Points, in no order, along strands that fork, close into loops and pass close to each other.
Points whose rows are less than 42.4 apart are linked; no others are. Some points are linked to none.
Figeb: [ 13  -6  15 -12  24   8  10 -14   0  -7  -5   8  18   7 -11  10 -10 -10
   3 -10  -6   7   3   4]
nav: [ 14  13  -3 -11  11   2 -10  -8   7  15   9  -7  -6  -3   9  13  -2   2
  15  -8  -3  20  29 -20]
Revis: [  3  16   3  -3  -1  -8  14   0 -13  -5  12  24 -19 -13  22 -14 -24  12
   6   5 -11  14   0   2]
Razim: [-12  -2  -5 -18   6  -7  -4  15  13  -1  -9   0 -12   4  19  21   6  14
   6  -7   0  12   2  -7]
sasef: [  0  -2   6  -7   4  19  33   3  -8  -7   3  22 -18  -4   6  -2 -21  -3
  -1  -2  -7  14  -2   6]
zir: [  3   2 -16 -17   3   2 -14  -1   9   8   7 -11 -11  -1  -1  12  14  -2
  10   3  -9  22  22 -17]
Musot: [  0  -2  -5   3  -3   2  -3  15  -5  16   1  -7 -23   0   8   3  12  -3
  -2  13 -15  12  11   0]
zom: [ 11 -15  -4 -11  11  -8   0  25   8  22  10 -16  -9   8  -2  11  40   6
  -1  14   8   9   8   7]
Fod: [ 13  32  -5  11  20  -3 -28 -24   3  12  17  -2   5 -17  -1 -10  12  -2
   8  16  -2   8  -6   8]
vabaf: [ -1  -6   0   4   1   7 -16   5 -11  14  -2  -1   7   0  15   9 -14   2
   2   9   6  -3   2  -5]
tuda: [-10 -24  -5  -7   8  -5   5  25  -7   6 -21  -8 -12   5 -20   5  19  11
  -1  20   0  -8 -13  11]
ker: [  8  19   9  16  21   1 -26 -25  -1 -18  16  -7  12  -4  -9   8  -7  -9
  -1  -8  -1  -8  -6  -7]
vati: [ 18  20   6  12  22   4 -24 -34   0   6  18  -3  13  -9  -2   1  -1  -1
   4   1   5   2  -7  -3]
pifa: [  8  -7  -6  -8 -10   3  33 -14  -5 -19  29  26 -21  -2  -1 -24  -7  -8
  -4  -2  15  -5 -13 -11]
pudi: [ -3   5   4  -1  -2 -11  -3   5  -5  15 -13  -8   2 -13   9 -15  16   1
  -6   0  -1  -2 -10  20]
beb: [ -8 -10  -1   5 -13  -3  21   5   5 -24  18  16 -11  11   5  -5  -3  -6
  -8 -10  13 -11  -4 -19]
fibo: [  4   7   1  -7   1  11  -5 -18  -8   3 -10 -15  26  -1   2   1 -14   9
   2  -5  10 -16  -8  23]
malu: [-21 -15 -13  -8 -15 -10   2  13   1   3 -26   5  -7  -6  -6   6   2  11
   1   1  -7   5  -7  -9]
Gezes: [ 12  10   2   8   5   3  12 -17   1 -10   8   5  -4   0 -11 -12  -1 -20
  -6  -6 -15   8  15 -16]
lafug: [ -6   7 -10  -7  -5  -3   2 -12   7 -27  18  14  -7  -7  -5   7 -18  -2
  -3 -11   1   5   2 -31]
muk: [ -6  -6   2  -8   1 -11  -6   9  16  28 -13 -22  20  15   8   3  22   4
  12   2  18 -17  11  -3]
Tumos: [ 18   5   9   2  12  -4 -12  -7   4  -1  22  -1   5   0  -1  12  -8  -6
   8 -14   0  11  22 -25]
Gorid: [ -2  -7  -6  -6  -8  17  -9 -12  -5   8 -22   1  12  -4 -16   8  -8  -4
   6   8  -5   4  -5   8]
saros: [ -4 -13   0   1   1 -13  -3  17   2  28 -24 -23   6  12   3  -3  14  -1
   4  11   3 -15  18  -1]
Sefum: [ -7  -9  13 -14  12   6  10   2   4   7 -19   4   8  -4   2  12   3   4
   3  -9  -5  12 -10  22]
tatun: [-13  -4   0  -6   2 -17  -6   7   1  13 -27 -10  13  -8  16  -8   8  11
  -3  -4   6 -12 -13  14]
mesug: [-3 -8  8  9 11 -2 -1 13  9 16 -5 -3  7 20 20 20  8  2  5 -5  9 -1  8 -1]
vuzo: [  6 -18  -4  -9  12  -8   2  28  -8  10   4  -9 -18   9  -5   5  30   9
  -1  23  -1   0  -5  12]
deg: [ -4   1   6  11 -12  21  28   1 -12  -7  -6  24 -22  -6   0  -7 -11  -2
  -4  14  -7   6 -16   7]
tula: [ -8   4  11   8  -1  11  10   4  -8 -16 -18  -7  11  14  -9  11  -2   4
  -6  -6   3 -12 -11  28]
gavo: [ -8  -5  -5  16  -7   6 -17   0 -12  10 -11  -4  13   4  12   7 -12  12
  -3  12  10 -17 -17   4]
Non: [ -6  -5 -16  -3 -18  -3 -15   7 -10   9 -18 -16 -10   2 -24  -7  10   8
   1  26  -6 -17 -23  20]
kap: [ 16   9  11   7   9  -9   3 -20  -3 -21  10  -4  12   1 -21 -22 -11 -14
  -3  -6 -12  -8   8 -17]
tafef: [  3  10  -2  11   1   9  -2   7  -3  12  -9 -15  -7   2  -5   0  16 -17
  -4  10  -9   2   9  12]
sema: [  5  27  -2   8   5   0 -22 -17  10  12  17 -17   7 -13   4  -2  20   6
   2   5   9   3 -13  17]
rog: [-17 -17   1   0  -7  -9   5  10  -1   0 -34  -3   5  -3   4  -7  -7   6
  -3  -5  -3 -13 -11   1]
Vom: [-11  -6   3  10  -7  -6  19  16   5 -19  13   4 -13  13  12   5   0  -4
 -10 -12   3   4  12 -19]
pufot: [ 14 -11  -1 -11  11  -2   5  -5 -11 -13  21  15   1  -3  -7  -8 -27   4
   3 -11  -5  10   9  -9]
Zes: [ -6  -8  -7  -1  -8   1  12  -6   8 -32  35  16  -6  -1  -9  -5 -11  -9
  -5 -16  10  -4  -2 -19]
zubak: [  0  15   9  22 -10 -13   3  11   0  -9  12  -2   0  -3  10 -16   1  -5
 -14  -8  -4 -11   3  -2]
lozak: [-20   3  -9  23 -21  -8  13   5  -3 -17  -3  25 -18  -1  10  -8  -2   9
 -13   7  -1  -7 -15 -17]
Gepug: [ 8  0  9  7  9 14 -1  4  6 12 14 -2  7  7 19 25  2 -1  1 -5  8  8  1  6]
Lofa: [ 12   2   7 -12  20   4  -2 -16  16   2 -11  -6  29  12 -12  11   9  -2
   8  -9  -4   8   1   3]
povaf: [ -2   6  -8  -7   0   6 -22 -20  -2  12  -3  -2  14 -20   3   5   2  11
   4   6   4   7 -19   6]
tubos: [-12  -6  -9 -14  -1  -9 -14  -1  24  28  -2 -17  18   1  16   1  23   8
   9   5  21  -5   4  -8]
Panaz: [-17  -2 -10   8 -24  -9 -23   1  -4  -3 -19  -3   0 -11  -2  -4  -6   2
  -5   6  -3 -14  -9 -15]
maroz: [-15  -3  -4  -8  -4 -10  11  19   6  -7  -4   2 -13  11  17  13  -5  10
   2  -9  -2   7  14 -19]
Feg: [ 16   7  14   3  17  11   6 -10  -1   8  17   4   2  -3  15   9  -1   6
   3  -6   2  18  -1  15]
litod: [-18 -16   1  11   2 -17   6  22   3   6 -28  -9  -3  13   1  -9   8   0
  -4   9  -7 -13  19 -10]
tuzu: [ 13  22   2   8   7   6 -18 -19   7   6   6 -33  14   2 -13   9  18  -8
   3  -5   6   0  13   3]
gilo: [  6   4   0  -3   4  10  -7  -8   5 -16  25  12  -2   1  -5  14 -18 -11
   6 -10  -5   7  17 -23]
ful: [ 7 -1 16 -5 12 11 19  3 -6 -2  3 10 -2 -3  8  5 -8  0 -3 -8 -5 14 -6 18]
gofu: [ -4  18   4  15  -6 -19  -7   8  -5   3 -11  -8  -1  -7  10 -20   7  -2
  -9   4  -8 -11   3  15]
govam: [ -4  -2  12   6  -5  -8  -4   8   0  -9   2 -11  13   5   8  -6  -5  -5
 -11 -13  -1 -12   7  -2]
nadun: [  3  12  13  -3  -5   1  -5  -3  19  22  -8 -25  32  18   3   6  13  -1
  15 -10  23 -23  11   4]
nep: [ -5  15  -8   6 -11  -2  -2 -21   8 -23   9  15 -11 -18  -5  -8  -3 -15
  -5  -6  -6   5  -3 -26]
Ter: [  3 -12  -2   0 -12  18  -9   1 -10  12 -18   6   3  -6   2   4 -25  -7
   7  18  -3  -1  -4  -4]
zapel: [-23 -13  -4  15  -3 -13  21  12   2  -6 -20   5  -7  12   4  -6   5   3
 -13   5   1 -11   5 -20]
Por: [  5 -14  18  13   2  -2   0  24  -1  12  11  -1   7  28  13  11  -7  -2
   4  -5  15  -9  17  -6]
Gemo: [  8  -7   3 -13   6   8  -3 -20   0  -4 -18   9  19  -4 -22   5 -13  -7
   7  -6 -11   3  -1  -6]
Nerol: [  7  17   8  16  -9   3  -9 -14 -13 -17  11  -6   6  -7 -12 -21 -20 -12
 -10  -3  -2 -25   6   6]
Tib: [  0   6  -6 -12  -3  -4  31   3   3  -1  -8   7 -27  -9   3 -21   8  -7
  -1   3 -16  14  10  -5]
dere: [ -4 -22  10  18   3  -2  -7  24  -2   1  20   6   7  23   1   4 -18  -1
   0   1  16 -19   5  -4]
meve: [-13 -11 -21 -18 -18  -8  -9   2   3   0 -12   4 -11 -15  -9  12   8   8
   6   1 -15  15 -12  -5]
Bod: [ -8  -9 -20 -33   5  -6  -9   3   9   9  -4  -1 -12  -2   3  22  18  19
  11   1   3  20  -4   1]
Fozuf: [ 11  15   5   5   4  -5   1  -5 -13   5   6  18  -4 -18  18 -18 -10   3
   1  -3  -7   8  -4  12]
Lan: [-13  -4  -8  11 -16  -3  27   5   0 -16   2  23 -25  11  14   1  -9   8
  -4   2  13  -6 -11 -26]
gos: [  4  -3   6   9 -12  10   3 -10  -8 -21   9   9   2  -2 -14 -15 -25  -8
  -8  -1  -2 -12  -8   1]
gita: [ -8 -15   1 -13  -7   3   7   1   4 -15  -4  17   1  -3   3  11 -16   0
  -3 -14  -2   3  -2  -9]
nukeb: [  4 -21  -7  -5  11   8   2  -4  -1 -16  32  17  -4   0 -18 -13 -27   0
   2  -3   7   7  -5  -9]
kubud: [  3  -4  -8 -24   9  13   7   4   1  14  -8   1 -10  -1   5  17   1   4
   9   5  -8  25  10   7]
vami: [ 15  22  10   9   3  -5  -7 -19 -15   9   3   7  14 -15  10 -25  -8   2
   1   0  -4  -2  -5  24]
febo: [ 11  -6   9   0   8  -3   5 -14  -7 -18   6   0  17  -2 -28 -12 -21  -4
  -6 -10  -2  -6  -2   6]
megeg: [ 16  10   1  -3   5  -2  -7 -15  -9  -4  17  14   3 -16   6 -13 -19  -1
   2  -1  -5  10   3  -6]
gul: [ 12   0   3  -8   1  -1  33 -11  -4 -14  27  20 -18  -1   1 -19 -13  -5
  -2  -5   2   6   7 -12]
pibob: [ 11   4  -1  -6   4   5  25 -11  -7  -4  13   8 -10  -1   2  -8 -14 -11
   4  -1 -14  18  24 -15]
redop: [ 16  17  13   9   6   2 -11 -14 -15  -2  13  -5  15  -3  -6 -21 -16  -5
  -2  -8  -2 -15  -1  17]
Lereb: [-19 -23   8  13  -1  -8  34  15  -1 -15 -12  17  -4  20   0  -8  -4   4
 -13  -1  13 -18  -1 -20]
kugag: [-10  13   3  24  -8   9   7   8 -11 -16 -15  -4  -8  11  -3  -2   0   5
 -13   7  -5 -11 -17  26]
mifu: [ -4 -11  -9  -6  -4   8  -1  10  -5   8 -23  -9  -9   3 -18   4  12   0
  -1  20  -4  -2 -12  21]
vef: [ -6  -6   1  -4  12   0   1  22  14  12 -10 -11   0  22  -8  15  29 -10
   6   7   2  -7  10  13]
favi: [  0  19  -3   9  -1  -9 -20   5   8  11  12 -11  -3  -7   9  -2  26  -1
  -3  -4  -2   5   0   6]
nido: [ -4  -4   3   1 -12   3 -14   0 -13  -8  -7  -6  18   5   4   2 -19   8
  -5  -3  11 -23 -15  13]
los: [  8  12  10  12   5   3 -22 -11   9  -5   8 -15  15  -2  -1  14   6 -10
  -1  -9   9  -5   3  -5]
piza: [  7   7  -7  -7   2   9   3  -1  -5  14   1   1 -15  -9  16   2   0   2
   3   8  -9  20  13   1]
Loga: [ -5  -5  11  -7  -1   4   3   6   7 -10 -14   1  15  10  -4  13   6  -4
  -7 -16   3  -1  -6  21]
Migel: [-10   1 -14  -2 -17  -1 -26  -9   3  -4 -12   3  -1 -21 -10   3  -2   0
   3   4 -11   7  -8 -10]
Gumag: [  9   8  -3   1   0  -7 -10   2  12  16   9 -27   5  -1  -2  -4  39   1
  -1  -5  10   5   3  14]
zusis: [ 17  -4  -5 -15   3  -9  -5  11  18  12  20 -26   2   1 -10   4  41   4
   7   3   8  10   9   5]
finep: [ -6 -32 -20 -18  -6 -10  -5  29  -9  12 -11   4 -29  -2 -13   7  10  16
   9  24  -5   3   1 -11]
zale: [ -2  21  -8  -3  -9  -8  25   1  -4  -2  -1  24 -27 -14  12 -21  -3   4
   5   8 -17  17   5   5]
luf: [-16  15  -9  15 -24  -2  -3  -3   4 -15   4  19 -17 -12   7 -11  -1 -10
  -7   7  -4  -2  -9 -23]
Gageg: [  0   5  -1 -14   9   5  -9 -23   8   4 -12 -16  29   3 -15   5   4   6
   7  -7   8  -9 -11  16]
tur: [ -3 -18   1   1  -7  15   8   2  -7 -22  20  17   4  -2 -16  -5 -27  -4
  -4  -4   9  -3 -15   5]
keb: [ -5 -18 -20 -29  -5   0 -12   4   9   7  -2   3  -4 -11 -12  11  17  12
   9   8  -2  14 -21   5]
Kiz: [ 14  16   3  10  -4  11  -8  -6   1  12  -3 -30   3  13  -8   1  16 -10
  -1   3   4  -4  16  17]
natad: [ -9  -1   5  19  -2  11  12   9 -10   0 -19  13 -12   4   3   5  -3   0
  -7  10  -8  -1 -16  10]
Lol: [  4   1  14   2  -1  -4  -6   7   6   1  -5 -20  25  13   1   4   3  -2
   0 -15  11 -20  11   6]

How many points has the smallest loop of links through each point below? Write - if it is on no loop.
vami -> 9
vabaf -> 10
lafug -> 7
Sefum -> 8

A piece is two or more points that can be reached from each other along the links. Count, over all rows, the pieces, the separate loops (a circle has one, a figure eight two, a Y none), the forks (points with three links) and the tips (points with one).
pieces -> 5
loops -> 4
forks -> 7
tips -> 9

Name the points in between on the shortest way along the links from the first point to the second, in order.
vami; gul -> redop > Nerol > gos > febo > kap > Gezes > pibob
kubud; vati -> piza > Musot > tafef > Kiz > tuzu > los > ker
Panaz; Lereb -> Migel > meve > malu > rog > tatun > pudi > gofu > zubak > govam > Lol > nadun > muk > saros > litod > zapel
tuzu; zom -> los > ker > vati > Fod > sema > favi > Gumag > zusis
gofu; lafug -> pudi > tatun > rog > malu > meve > keb > Bod > Razim > maroz > Vom > beb > Zes
